Each row is a point on a landscape with many valleys, with its height.
A ball rolls from a point to the lowest of its 2 nearest points, and stops where none of them is lower. Distance is the straight distance between rows; heights are no part of it.
j204: [-11   5  -1  61  -9 -10  22  10  10  11  20   9  17  -2   0 -21  -7 -31
 -40  10  30]  h=330
j927: [-15  -2  48 -45  26  -4 -14 -13   9   7  12  -5   0 -32  -4  18 -71  38
 -14 -31  32]  h=165
j840: [ 18  26 -19  -2  -5 -11  10  34 -39 -28 -37   5   7  -5  -3 -39  39 -22
  12  39  51]  h=420
j479: [  1   2 -28  -8  13  46  -3 -38  -2   0  23  -2 -13 -12  56 -23  33 -10
   5  12 -54]  h=321
j846: [-11  -7   1 -34  -4 -18 -16  -5 -40   2  62  14  24  -6 -24  23 -12   6
  22 -23  19]  h=287
j731: [ -9  20 -12  21  28  -8 -20  16  27  17  -2 -29 -28 -19 -23  13 -24  26
  46  -9  27]  h=173
j207: [-23 -27  25  -2  -3 -42  -8  19   3  25  77 -18 -36  19  -6 -25   2  41
  47  65   2]  h=539
j153: [ 27  11  -2  15 -25  -6   9  54 -11 -22  -7  24 -10 -13  19  18   3   4
 -19 -54  11]  h=210
j527: [-38  36   5  -7 -32  19  -8  -7 -22  27   5  -6 -42  38 -29 -29  -2  -6
  26 -20 -18]  h=394
j317: [  2 -19  -2  36 -28   6  30  49  11  21 -17  22  16 -22  27  -6 -41  -2
  -5   0   4]  h=45
j343: [-42   3  16 -45  -1  18   6  -6   4  29 -15  40  -7 -12  32 -56  27   0
 -21 -54 -11]  h=484
j666: [ 18  32  -2  -1 -39 -19 -13  -1 -60  48  18  38 -19   9 -20  34  49  14
  24  54  -4]  h=206
j795: [ 27   6 -43  17 -31   7  14  42  38 -47 -18  13  10 -48  -3   5 -30  29
  26  21  16]  h=322
j655: [  6  -2  15  16   4 -13  28  -8  41 -44   4 -19  19   8 -30 -37 -23  -6
 -64  15  26]  h=465
j178: [-34   8 -15  19  57 -36  29  19 -12   8   2  36   0  27  24  36  10  18
  21 -43 -22]  h=178
j920: [ 19  52 -10 -22  34 -23  22 -20  -8 -21 -33  41 -20  -9   8 -17  61  -8
 -14  18  -4]  h=368
j835: [  9 -17  15  -7  27   4 -23  -9  56  22  28  33 -11 -20 -14  16 -95  -3
 -25 -27   4]  h=95
j717: [ 13 -27 -40 -23  16  38 -27  21  21 -28   9  -5  -2  -9  11  18 -57 -20
  10  14  34]  h=490
j702: [  3 -14  40  -5 -20 -40 -40   4 -17  24  54  -7 -29   9  -6  30 -26  39
  39  21  34]  h=410
j376: [  1 -20  28 -19  17  -2   5  26  17  -6  51 -10  -4  -3  -8  48 -49  19
   3  -6 -33]  h=217
j753: [ -6  15   8  -5 -17  23  25  21 -12 -22  -7  -9 -29 -19  48 -19  31  31
 -15   2 -39]  h=534
j861: [-31  -4  21  -5  49 -20  19  12 -15  20  26   8   4  -7  42  12  27  14
   9 -20 -22]  h=205
j24: [ 22 -24 -28  15  20  26 -45  27  72  -5 -18 -18 -19 -12  38  -9 -34 -37
 -13 -27  15]  h=398
j168: [ -3 -41   3  -2  22 -12 -13 -21  22 -15  25 -39  18 -39  28  50  11  58
  33  33   7]  h=528
j40: [-27 -12  45 -21  24 -43  31   2  -7  10  36   6   7  44 -26  33   6   7
  -2 -18 -29]  h=285
j335: [ -8 -13  33 -25  18 -33 -24  -5  37 -17 -12  -4 -10  25  -1  53 -37  11
  50  17  16]  h=343
j883: [-20  -8   6  16 -22 -17  16  20   0 -14 -40  29   5  23   9  -8  39  -3
 -79 -36  34]  h=481
j611: [ 16  -2 -31  -3 -22  25 -12  27 -12  29  -3  -7  19 -25 -16  -3   2  -8
  23  37 -13]  h=401
j991: [ -9  36 -24  37  30 -20   1  31  -7  46 -19  21 -21 -32   7   0  49  15
  43  -7 -10]  h=271
j685: [ -8  -7  15 -10 -51 -10   7 -24 -28 -67  -4  -4  -7   9  22  -9 -10  19
  25  15   4]  h=442
j74: [  7  10  24 -12   6 -59  -5  11  -3 -60  27   9  10  -8  -7  16 -40  24
  50  33   8]  h=426
j511: [ -8  14  22  31  27  -5   1 -11  -5  25 -19 -38  28  -2   9 -12   3  27
   1 -19  -8]  h=362
j874: [ 18  -9  -7  -2  22 -38 -12   1  26  -4 -39  -7  71  11 -21 -36  25 -13
 -67 -13  23]  h=613
j375: [  1  18  -8 -11 -16 -47   9  15   8 -32  -2  39   8   1 -36 -12 -35 -12
  50  24  -7]  h=469
j806: [  9  21  28  -7  -2 -29   8  -1   3  23   5  18  -1 -15 -20 -11  34 -35
  14  13 -10]  h=415
j300: [ 14  64 -14  23 -31  -6  16 -10 -53 -16 -19  25 -19 -14   5   2  46  36
 -24  -4 -16]  h=104
j886: [ -2  18  31  -9  16 -40  10  -3  20 -62   3  -4 -32   7 -10  21 -43  30
  37  -3  14]  h=387
j901: [-20 -15  10   5 -26  21  35  17 -12 -29 -45 -18   6  28  -5 -39 -15  17
 -36  15  30]  h=437
j238: [-21   5   8 -10  -5   6  15 -12 -42  -4   4  21 -11 -21  71  13  48  50
   9  22 -47]  h=546
j337: [ 11 -25 -39 -11 -24  44 -26   5 -27  31  32 -12  10 -35  12  -1  14  21
  35  38 -40]  h=439
j763: [  0  -3 -10 -22  47 -45  14  32  15  -3 -29   4  41  24 -36 -37  36 -11
 -45  -8  33]  h=605
j176: [ -5  39  -8   8 -21   9  -2 -35 -47  -9 -33  37 -42  14  28  12  58  27
 -23 -22 -19]  h=54
j796: [ 10 -13   9 -32  78 -33   3   8  20 -17  -1 -12  62  -4  -7 -10 -39   0
  17  -9  -9]  h=526
j59: [-15  -8   9  24 -73  14  -9 -50 -34  29  19  10  -3   6 -35  26  23   0
   4  63   2]  h=429
j583: [ 12  -4  24  -2  30   1 -23  12  -8   3  46 -23  -3  20  10  27 -64   8
  23  -3   4]  h=268
j254: [ 20  -8   8 -23   5  -5  -3 -22  52 -41  16 -54   2 -33  -5  62   0  50
  29   3 -23]  h=544
j339: [  2 -19 -38  13   5  57 -11   9  38  -7  -3 -53  -3 -13  38 -32   3  -1
  -2 -15 -50]  h=323
j869: [ 30  -2 -32 -32 -20   9  -2  46 -46  12  33  37   1  -2  -4  34  26 -31
   4  16 -39]  h=227
j824: [ 12   9  -8  25  14 -36  14   3 -11 -27 -54  36  16  19  28 -15  33   2
 -67 -13  -2]  h=494
j231: [-22 -18  -1  27  11  12   3  58  11  45 -11   9   0  -3  50 -35 -25  -1
 -15 -37   9]  h=114
j291: [-10  17   2  20 -40  -1   1   3 -69  58   8  36  12  -4 -35  14  18   3
   7  17   9]  h=94
j637: [ 22  37 -18  -4 -13  -4  29 -11 -31 -31 -41  47  -8 -12   8 -33  58 -30
 -10  47  23]  h=393
j21: [-22  14  36  -4   4 -28   4 -17 -18  49  13   9 -38  31 -18  18  41 -28
  16   0 -20]  h=375
j93: [-27  -5  18  10  11 -10  26  17 -23 -18  33 -11  14  17  10  -7 -26 -17
   9  40  31]  h=357
j931: [ -4  32  -6 -37  -1   5  -2 -24  17  19 -18  51 -26 -23  13 -62  37 -11
 -24 -32 -25]  h=503
j119: [-35   8  19   8 -45   2  18 -51 -19  15   7  28  -6 -18   6  15  43  25
  -7  48 -20]  h=456
j347: [ 26 -20 -16  27  11  19   6  -3  17   4  34 -18   4 -49  29  14  19 -39
 -26  -1 -11]  h=262
j419: [ 33   0 -19   5  18 -22 -13 -39  28 -27 -25 -13  24  10 -28  44   1  -3
  21 -32  14]  h=529
j896: [-46 -28   2  15 -36  33  12 -38 -32   1  -9  21 -12  40   3 -20 -16 -27
 -15  14  26]  h=377
j387: [  6 -14   1  28 -18  -3  -6 -17  -6   1 -32   9   5  50 -28   9  -8 -37
  19  15   7]  h=209
j225: [ 24  15 -28  36  11  28 -49  20  63  17 -14 -31 -28 -14  18 -27 -54   4
 -34 -43  32]  h=352
j943: [ 15  33 -29  41  -1   1 -21   5 -11  45 -18 -10  -1  -7 -20 -47 -19 -13
  15 -42   9]  h=279
j146: [-13  19 -28  21  33  -5   6  51  19  13  15 -21 -23 -18   8  -5  14  11
  47 -10 -15]  h=232
j828: [ 17  43  -7  40 -40 -15  28  30 -16 -25 -14  11 -17 -10 -10 -11  14  29
 -27 -46 -14]  h=160
j890: [  3 -15  -7  38   0  23  -3  -2  14 -16 -13 -48  -5  43 -41  20 -35 -26
  -6  25   9]  h=171
j613: [  7  -4 -12  11 -18  21   6 -28 -10   6 -51  -2  48 -39  -5 -21   3  33
 -16  -2 -14]  h=315
j469: [ -6  31  12 -30  43 -17   9 -23 -17  17 -27  32 -13 -22  37 -16  73 -33
  15  28   9]  h=340
j358: [ 22  20  -7   4 -45   6 -12 -14  20 -50  18 -25 -27  14 -37 -18 -45  -8
  29   6  -2]  h=470
j262: [-10  14   0 -21  38  29  13  37 -21  19 -45  -6  -6  15  14 -41  47   5
 -28  -8 -17]  h=432
j70: [-36 -17  -8  50  -5  13 -11  30  22  61 -31  23  13  -4  38 -59 -15 -22
 -31  -8  38]  h=161
j605: [ 23 -23  -2 -36 -16  21 -20  -6 -13 -19   0 -30  20   8 -62  58 -29   5
 -31   1  48]  h=378
j79: [ 12 -14 -26  -3  13   9  12  17  -8 -10 -11 -25  29  36 -39   5   0   9
 -83 -24  10]  h=629
j784: [  3  11 -55  23  20  -2 -22  15  34 -39 -12  -5 -41  45 -18  47 -39  -2
  48  -4   6]  h=541
j562: [ 21 -26   3 -33 -32  -2   8  51 -31 -10  48   9 -15 -15  14  42  22  -1
  -7 -17 -37]  h=174
j435: [ 19  12  12  51  -5 -25   1  -9   7 -19 -12  12  24  -3  30 -65 -30 -34
   0 -21  -1]  h=395
j670: [-27   7 -10 -33  -9  17  -9 -46  -6 -14 -47  59 -33  18  34  -7  49  10
 -16 -43 -10]  h=107
j683: [ 20   5  18 -23  12 -23 -31 -49  41 -32  -7 -45  -1 -22 -15  31  11  14
  36 -28 -11]  h=547
j363: [ 25  31 -11 -42 -13 -21  15 -29  -5 -52 -28   4  22 -26 -25 -42  38  21
   5  -9 -23]  h=553
j368: [ 33  13  -3  14  38 -27   5  17   1 -25   9 -30  21  -3 -28   7  14 -19
  20   9  15]  h=480
j633: [  7  -1  17  13 -17 -18  -6 -11   8   4 -63  15 -28  48 -22   6 -20 -17
  16 -23 -14]  h=247
j662: [-23 -27  14 -26  -8  19   2 -14 -10   2  16   5 -24   0  29  50  53 -11
 -14 -38  -5]  h=167
j122: [ -9  12  19  10 -14  -2   3 -13  13 -10   7 -34 -39   9 -16   8  16  26
   5   2 -38]  h=538
j905: [ -5  13 -24   6 -39 -18  15  10 -18 -12  -4  62  19 -12 -21 -33 -18   0
  50  31 -52]  h=505
j251: [ -1 -16  28 -11  42  -1   6 -32  33  -7   8 -42  17  46 -26  34   3 -25
 -42 -16   7]  h=223
j281: [ 26 -32   1  26   1 -13 -13 -41  78 -24 -44  32  22 -29   7  23 -28  19
 -25 -33   9]  h=372
j807: [-29  -4   2  40  22  -4  34   8  -3   3  15   5  28   5 -10 -20 -44 -17
  -8  22  58]  h=344
j494: [-35   8  24 -42  24  43  10  12 -36  47 -33  13 -24   4  44 -54  22  17
 -15 -25 -27]  h=459
j789: [  6  13  20 -58  58  -6 -29  25  -4 -33  -2 -38  -9   9   5   1 -61  33
   7 -13  29]  h=192
j953: [  1   8  35 -13 -25  11 -13   0   1  16  35 -16 -19  -1 -23  -5 -41 -40
 -28 -50  23]  h=284
j972: [ 41   0 -11  34  12 -21   1 -14  42 -52 -14 -40  32  13  -4 -29 -25 -21
 -49   1  20]  h=475
j510: [ 12   1 -20 -16  52 -20  17  48  10 -32 -25 -11  42  22 -20 -23   8   6
 -24 -17  -2]  h=594
j904: [ 51  20   1   4 -25 -11  -9 -19 -59 -12  11  13   3   8   9  -4  18 -43
 -12 -11 -21]  h=500
j507: [-36 -37 -19  29  -4  38   3 -16  33  15  -7  16  -4  37   4  -4 -37 -12
 -24 -24 -32]  h=99
j801: [  0  -6  13 -13 -22  -1   0  34 -16   0   6   5 -44  17  10 -21  -3 -56
  27  -1  21]  h=411
j739: [ -8 -38 -12 -43   5  44 -24  10  12  -1  48 -13  15  -8 -15  29 -63 -10
  -5  27  31]  h=460
j736: [  7 -33  -7  23   5 -35  24 -22  65  -2 -32  31  50 -39  -3  -1   4  29
 -33 -32 -14]  h=355
j470: [  0 -26  24 -11   1   1   3  11   0  -3  68 -31  -5 -29  41  20  35   1
  -4  43 -33]  h=598
j709: [ -4  41 -15 -42 -13  63   7 -45 -39  27 -11  37   1  -4  39 -32   8 -10
 -49  37   9]  h=510
j918: [ -2   6  21   1   0 -10  -2  -2 -46  -8 -15  11  -3 -24  51  13  61  22
  21  50  -5]  h=558
j430: [ 33  12 -16  22 -48 -21   0 -21  21 -49 -15  -3  21   5 -46 -34 -55 -25
   9   4  -4]  h=444
j997: [ 18  -2 -36  37  -7 -10 -18  16  -6  26 -28  13   6  21 -35 -26  -9 -52
   0   0   5]  h=242
j3: [ -3 -11 -18 -11  13  40  10  23  54   9   1 -35 -11 -13   9  11   5  35
   0  -8 -51]  h=350
j691: [ -4 -34 -22  17  29  20  -2  -1  57 -25   7  -2 -13  45  28  21 -53 -10
 -25 -23 -20]  h=147
j976: [  8  -7 -21  -6   5   0   2 -12 -27 -13 -32  -9  50  27 -21 -20  39  20
 -66 -29  26]  h=621
j41: [ -1   4  -5  21  13  37   7  45 -11  22 -55 -47   2  20  28 -35   6  26
 -33 -11  -5]  h=406
j867: [-18  37 -17  -9 -37  30  -4 -52 -22  51  -5  43 -17 -12 -43 -27  17  -3
  -1   4 -36]  h=451
j159: [ 13  40  52  19 -22 -29  15  36  -9 -21  -8 -40 -49  13   4  24   1  37
   8  -2  16]  h=515
j143: [-38 -15  -2  -7 -23  21  18 -17   2   5  -2  27   3 -15  23 -34  -2  16
 -22 -34 -22]  h=501
j981: [ 20  48 -28  -2 -24   0 -10 -21 -58   6  12  51 -17  20  14 -20   6 -36
  -5 -10 -26]  h=518
j371: [ 28 -22 -25  -9  43  30 -49  16  63 -33 -13   2 -47  -6  16  15 -81 -33
  -7   2  32]  h=446
j403: [ 17  -6 -37  22  24 -44  23 -15  -7 -40  16  26  17  43 -12  13   8 -33
 -38 -35 -12]  h=511
j270: [ 19  26 -31 -30   1   1  -8 -35  10 -33  -4  11  26  -8 -30 -47  22 -12
   4 -30 -40]  h=535
j816: [ 10  16 -14  24   8   4  -1 -23 -31   7 -52 -20  28  -5  -2  -4  17  54
   1 -17 -24]  h=341
j593: [ 14  30  -1  -6   8 -15  42 -10 -29 -37 -18   8  34 -18 -17 -38  32  28
 -32   5 -20]  h=570
j342: [-14 -18  38   1  -8 -28  -6  -3   5  10 -39  25  -5  35   1  35 -17  11
  45 -23  -2]  h=290
j19: [-44  -3  57 -29  14 -28  24   0 -13  50  -3  33 -10  29 -11  23  30  15
  14 -22 -39]  h=329
j519: [-16 -17  46 -24  21 -32 -31   5 -24  34  51 -36 -12  26   6   5 -41  15
  48  -8  -1]  h=332
j173: [ 37   1   6 -28  50 -38 -11  25  11  -4  16 -30  33 -16 -28   2 -30 -19
  15  -7  36]  h=502
j115: [-42  -1  16  -3 -30  20  36 -30   1 -24  -6   6 -29   6  12 -18  14  42
 -12   1 -47]  h=517
j329: [ -7  -1   8  11 -12  -3  27 -13  38  14 -49 -19  38 -19 -40 -42 -11  33
  -5   5   0]  h=281
j222: [  1  -6 -21  45  -8  15  12  20   8   4   4   4  19 -26  25 -64  -1 -49
 -50  21  26]  h=313
j15: [-18  -5  29 -13  35  -2   3  25   1  33 -21 -24 -19   0  33   8  56 -30
   7   9  11]  h=288
j157: [-13 -49  -9  -2 -32   1 -29  -6 -25  17  57   4  11 -21  31   0   0  50
  44  44 -19]  h=477
j711: [  2 -13  29  -1 -19 -13  13 -22 -36 -66 -11 -30   5  45  -2  17   3  -7
   5  18  19]  h=414
j661: [-40 -11 -35  35  11  21  35  -3  21   4  -8  32 -29  39  26   7   7  -7
   1  -9 -48]  h=130
j49: [  8   0 -14   2  -8  30 -20 -15  36  22 -47 -47  24  -2 -66 -30 -14  24
  -9   2   8]  h=246
j295: [  0 -10  13  -5 -44  16 -19 -16   5 -46  19 -21 -23   5  27   6 -38   9
  36  -8   6]  h=476
j565: [-13 -18 -13 -39   4   0 -32 -24  19 -10  41 -19 -14  14   6  -5   7   9
  45 -27 -32]  h=564
j914: [ 10   5 -12  15 -23   7 -20  38  -4  43  -2   5  12 -60  -3  10  27 -19
  41  11  12]  h=361
j185: [  6  24 -24   6  15  -2  30  33 -16 -43 -27  -8  12  28 -33 -24   7  25
 -22  -7 -25]  h=583
j22: [-11  -5 -16  15  46  10 -28   7  25  34 -12 -14 -24  20 -20  30 -35 -14
  45 -25  13]  h=108
j868: [ 16  37   0 -23   4  42  10 -25 -41  23 -15  45 -12 -12  61  -3  30 -31
 -22  73   7]  h=530
j132: [-41  21  33 -20 -15  13   6 -37 -29  51   2   7 -15  -6 -25   2  65  35
 -21  64   0]  h=422
j217: [ -2 -14  14 -32  54   0  13  38   5  25  20 -42   1   4  10   8  26 -16
   6 -17 -20]  h=244
j608: [ -7  40 -44   4 -16  11  21  -4 -22  -8 -37  36   6  -9 -12 -48   3  25
  18  19 -32]  h=533
j239: [-13  11 -26 -13 -18  37  -1 -44  -9  28 -41  57  10 -14  18 -49  20 -17
 -44  20   8]  h=495
j145: [ 41  -8   7 -11 -21   6 -13 -20  44  25 -21 -30  42 -26 -57  11 -15  -1
 -23 -20   4]  h=195
j799: [ 33   5 -35  40  15 -18  -8 -41  -1 -38  -5  -3  13  43 -26  37  -9 -24
  -5 -29  10]  h=520
j569: [ 16  20  -6  -4  -5  -6  -1  41 -26  42   1   9 -16 -58  28  13  47  20
  45  21 -27]  h=314
j653: [ 14   6  17 -36  68   4 -37  16  -4 -11  29 -62 -16  19 -15  23 -51   4
  21   2  14]  h=278
j269: [ 14  16 -36 -17   4  -3  16  56  39 -45  17  11   3 -44 -18  24 -17  12
   2  -4   8]  h=286
j341: [ -6 -19  31 -28  23  27 -14  -9  19  24  54 -18 -14   7 -42  31 -39 -34
 -44 -37  24]  h=243
j44: [-25  -5  16 -11  46   1  22 -12   8  42 -45  11   7 -14  39  -2  70 -22
  14  19  11]  h=316
j882: [ -2 -17  -2  18   0 -10 -13   3  -5  18  52 -22  -9 -18  12  21  73  20
  17  75 -13]  h=584
j604: [  5 -25  -6 -51   3  55 -42   8  14 -24  23 -13  -8  -7 -61  42 -54  10
 -13  29  42]  h=421
j228: [-21 -57  15 -34 -42  15  -4 -32 -18 -23  36   5  -5  43 -15  52 -12  19
  10  43   2]  h=425
j492: [ -9 -25  28  -1 -15 -43 -21  19 -33   0  38   3 -36   0  20  52  11  20
  54  28  34]  h=461
j906: [-26 -36  21  -5  14 -36  -4   1   6  33  59 -14 -32  -6   9  24  40  47
  39  57  -6]  h=567
j390: [ 37  52  16  45 -29 -22  -9  12 -30  17 -11 -25  -6 -12  -1 -26  -8  -6
  21 -16   3]  h=327
j813: [ 19 -37  -5 -19  45 -12   1   4  80 -28 -22  -8  23 -46  18  38 -13 -11
  19  10  14]  h=556
j464: [ 58  27  12  12  33 -36   0  -5  19 -52 -12 -40  29  15 -22 -14 -30  -9
 -14  -3   8]  h=486
j259: [ -4 -27  -3   6  34   5   3   2  66  59  17  -7  17 -22 -34  12   0 -23
   4  -7  -3]  h=105
j202: [ 21 -28  -2 -26  58 -25  15  29  65  -8 -18 -13  53 -19   5  17 -10  -3
  20 -10 -22]  h=542
j954: [-10 -19  -7  17  50  20 -29  21  29  77  -1 -19  15   1   0  13 -12  -4
  34 -27   5]  h=44
j76: [ 12  39 -24 -27   9   5   3 -59  -2  -1  -8  41  -4  -6   8 -51  36 -18
 -10 -23 -57]  h=519
j800: [ 21 -16  -8  29 -16 -12   7 -21  22   3 -37  26  59 -58  29 -24  19  26
 -36 -17   4]  h=339
j521: [  4  25  32  19 -17 -45  -6  30 -33 -16  -1 -19 -31  15   8  25  16  -1
  38  15  29]  h=489
j849: [ -8  14  27   2 -24 -12  38  21  14 -46  -3  -9  -5  15 -38 -40   1  -5
 -46   0  46]  h=455
j526: [-29  -3  -5 -19  14  -1  37  19 -21 -20 -22  12 -12  25  19 -11  45 -31
 -30  12  41]  h=443
j441: [-19  23  40  19 -15   5  -5 -14 -10  23  26 -29 -41  33   2 -46 -11 -46
   9  -8 -34]  h=356
j745: [-20 -24  30  25 -53  15  37   4   7 -32 -47  -1  12  14   5  -1 -46  25
 -17  19  13]  h=418
j684: [  5   7 -19  20  26 -50  17 -14 -14 -29  -2  60  21  19  17 -25  14 -19
 -49 -33 -13]  h=504
j109: [ 19 -24 -11  -3 -45  11  -5   1  40  35 -28  17  44 -36 -27   5  11 -14
 -24 -19  11]  h=148
j224: [ 20  37  17  51 -33 -13   0 -11 -33  14 -26  27  13 -17  22 -58   1 -14
 -14 -23  18]  h=370
j682: [-41 -13 -19  30  22 -20  24   2  10  18 -12  57 -17  40 -18  32   3   0
  23 -22 -37]  h=154
j743: [ -3 -12 -22   9  17  29 -13 -12  14   2 -13 -26  -3  -2  39 -15   3 -29
  19 -20 -24]  h=295
j759: [  7 -33 -17  20 -37  14  14  26  19  27  -5  20  36 -39   3  24 -18  19
 -29 -17   6]  h=100
j584: [  4  10  -1  -3 -11 -22  11  37 -43  11  35  14  27  -6 -24  -6 -22   5
  -6 -20  33]  h=233
j865: [ -2   4 -27 -22   8  -2 -14 -27  -1 -21  11 -17  16  22 -43  28   4  14
  24 -34 -25]  h=543
j772: [-28 -11  37 -24  48 -19  19 -34  -1   8   1 -29  18  37 -34  28  20   3
  -9 -15  16]  h=249
j220: [ 14 -22   0 -18 -39  -7 -41 -20 -50  40  20  16 -29  15   6  38  64  16
  19  66  -1]  h=304
j545: [ -2  -4   2   3 -19  -9  -4  32  20 -33 -27   4  22 -29  19  -5 -57  17
  50  32  34]  h=363
j540: [-21 -18  36 -21 -32  18  -6  10  -9  -5  56  -5 -39  16  20  21 -30 -24
 -10 -45  23]  h=328
j412: [ 39  22 -29  36 -20 -10 -21   3 -41  -4  17  12   6 -38  30  -1  26 -37
  28   2 -10]  h=479
j893: [ 15  53 -33   6 -28  44  -9  -9 -21 -14 -35  10 -26  18  -5 -65   0 -14
   1  27 -50]  h=554
j476: [  9   6  53  12 -31  16  -8 -24 -22  25  40 -14 -14  18   6 -22 -19 -58
  -1 -30  -5]  h=324
j482: [  9   5  28 -27  18  -1 -11  46  10  29  41  -9  25 -34  -7   5 -78  41
  -5 -24  14]  h=245
j271: [ 16 -10 -26  41  14  17  -9  31  21  25  -6  -2  13 -20  41 -18  31 -35
 -43 -11   6]  h=289
j509: [-34  30 -30   4 -25  32  -2 -27 -12  48  -2   6 -53  25 -43 -10  24   1
   3  12 -31]  h=424
j671: [  0 -17  35 -23  34 -19   7  16 -27 -33   3 -50   9  36  -1   8  -9 -18
   7  46  17]  h=386
j501: [-30  -1  23 -13 -31   2   0  21 -32  -6  44  19 -45  16  51 -13   5 -31
   8 -35  13]  h=366
j713: [ 11 -51  12 -13 -23 -17 -29 -26   7  17  38 -16  11 -37  17  38  -7  45
  41  52   8]  h=508
j267: [-28 -35   4 -40 -23  14 -22 -32 -33  41   0  10  -6   1 -15  28  69  24
   9  60  -1]  h=369
j256: [-45 -35 -14   0   3  31   6 -46  17  -3  17 -10 -11   1  46 -20  31 -29
  12  49 -41]  h=342
j257: [ 13  30  47 -47  46  -8 -32  -6   7 -29  18 -25 -25 -52  -4  10 -72  33
  15 -14  18]  h=38
j514: [ -1   6   0  32  19 -22  20 -11  46  -8  27  -2  23 -33  -2   5 -32  -8
   0 -13  -8]  h=207
j746: [ 19 -26   2 -17 -33   6 -14  11  -2 -11  31  -4 -37 -17  21  58  29   0
  10 -21  -9]  h=119
j721: [ 15  66 -41  -9 -23  37 -16 -28 -33  24 -27  49 -12   9  23 -58  -9 -23
 -13   9 -37]  h=537
j56: [ 10  35  48  46 -26 -23  10  -6  -3   3 -23 -44 -28  10  -8  28  13  59
  20  -4 -14]  h=536
j274: [ 36  31 -33  10 -19  -5  -7  45 -50 -10  -4  10  -6 -18  -2 -24  22 -49
  19  26  26]  h=448
j573: [  8  12 -50  49  26  22 -21  15  27   5   3 -13   5 -27  -4 -16 -55  -5
 -19 -24  40]  h=310
j53: [ 15  12  15 -13 -12  23   2 -19 -63  13 -18   6  10 -21  64   1  34 -10
  12  48   7]  h=550
j327: [ 19 -18   0 -35 -28   2 -26 -15 -25  -9  53   5  25   8 -50  58 -15  18
   4 -14  27]  h=335
j878: [ 13  -3 -47  42  -3 -16  -6  -7   5 -44  18   7  -5  40 -24  61 -12 -38
  36   0  -2]  h=527
j719: [ 13  14 -16  37  12  -1  -9  21 -12  -5  12 -13  25 -10  -9  12 -43  10
 -18 -38  38]  h=277
j761: [ -2 -13  29 -13   6 -11  21   4  56  -5  24   8 -12 -14 -26  17 -42   5
 -14 -14   2]  h=166
j897: [-16 -17  15 -44  21  22  17  18 -29 -25 -31 -19  -6  50   2  -1  24 -25
  11  34  27]  h=417
j32: [-14 -25   2  -1  25  15 -12 -23  36  54  50 -36  15  -2 -47  32 -38  -4
   6  11   8]  h=151
j415: [ 20  13  10 -19   2 -27  -5   7 -31  -2   4 -15   0   1 -19  14  45 -15
  23  31   9]  h=452
j164: [-29 -10  15 -24  -1   9  39  30   3 -15  -7  15 -30  27   2  19  23  -3
 -58 -29  52]  h=462
j455: [ -4 -15  24  15 -22   2  10  -4  23 -22 -42  -4  20 -10   9   7 -74  38
  15  27  16]  h=396
j338: [ -5   9  -4  -7 -16   7  10  10 -52  32  -3  40  32 -14 -10 -31   2 -11
 -22   9  27]  h=176
j848: [-30 -13 -10 -35 -12  29 -23 -48 -24  14 -18  25 -39  20  28  31  59  -8
   2 -27  -5]  h=149
j307: [ 18 -20 -35  37   8  15   5  -2  24 -15  38 -29  30 -36   8   9 -26 -15
  -3  -5 -11]  h=235
j487: [-27 -35 -13 -23  19  34  12  28  48  22 -28  19 -24   5  14  29   8  14
  15 -25 -43]  h=374
j603: [  8   1  17 -14  26   4 -17  -7   9  26  49 -33   9 -10 -46  60  -4 -26
 -12  -6  40]  h=199
j314: [ 36  10 -16  13 -12 -25   4   9  14 -38 -13  -1  31  -6   7 -39 -30 -27
  13 -31 -28]  h=416
j177: [ -7 -38  20 -14 -13  -2 -45  33 -13  39  77 -33 -53  13   8   0 -17  54
  36  39  10]  h=483
j559: [-37 -33   1  12 -55  21   3 -57 -23  -5  29  -2  -2  33 -10  19   0  -9
  -3  29  24]  h=397
j112: [ -9 -13  10   9  27  18  16 -30  22 -11   7 -51  16  45 -40  19 -26  -7
 -22  37 -13]  h=197
j433: [ 14   2 -34  26 -11  -4  29  62  -2 -36  22  12 -19 -16  13  20   8   3
 -19  -4  -2]  h=248
j50: [-15   2  13  22  31   8  14  19  23   2 -39 -27  28  -1  29 -32   5  29
 -29 -16  13]  h=382
j563: [-23  16 -11 -33 -45  46   1 -50  -3  44 -19  44  11 -28 -22 -51  21   2
 -22  -2 -10]  h=478
j856: [-44 -12  15  14  -4  28  13 -54 -10   7   6  15  -4  20  32 -35   9 -40
   8  24  -2]  h=359

Call two points neighbours if one is among the 2 nearest of the other. Go from one point of each pair to the other, from neighbour to neighbour, staying as low as possible. Name the highest point that can't be avoided.
j387 and j761: j295
j317 and j257: j222
j954 and j746: j611
j746 and j176: j662
j743 and j291: j24
j257 and j835: j927
j743 and j507: j487

For each start below, name the point where the ball stops.
j608: j387
j981: j507
j684: j761
j685: j761
j972: j176
j874: j343
j79: j343
j202: j890

Write out the way that a ball takes from each point below.
j976: j874 j763 j510 j185 j593 j363 j270 j76 j931 j343
j403: j684 j824 j883 j164 j526 j897 j671 j93 j807 j204 j222 j271 j347 j307 j514 j761
j721: j981 j904 j412 j274 j840 j637 j920 j469 j44 j15 j217 j861 j178 j682 j661 j507
j295: j685 j711 j671 j93 j807 j204 j222 j271 j347 j307 j514 j761
j254: j168 j713 j157 j337 j611 j914 j569 j991 j146 j731 j22 j954
j464: j972 j655 j849 j901 j745 j455 j545 j795 j269 j433 j153 j828 j300 j176
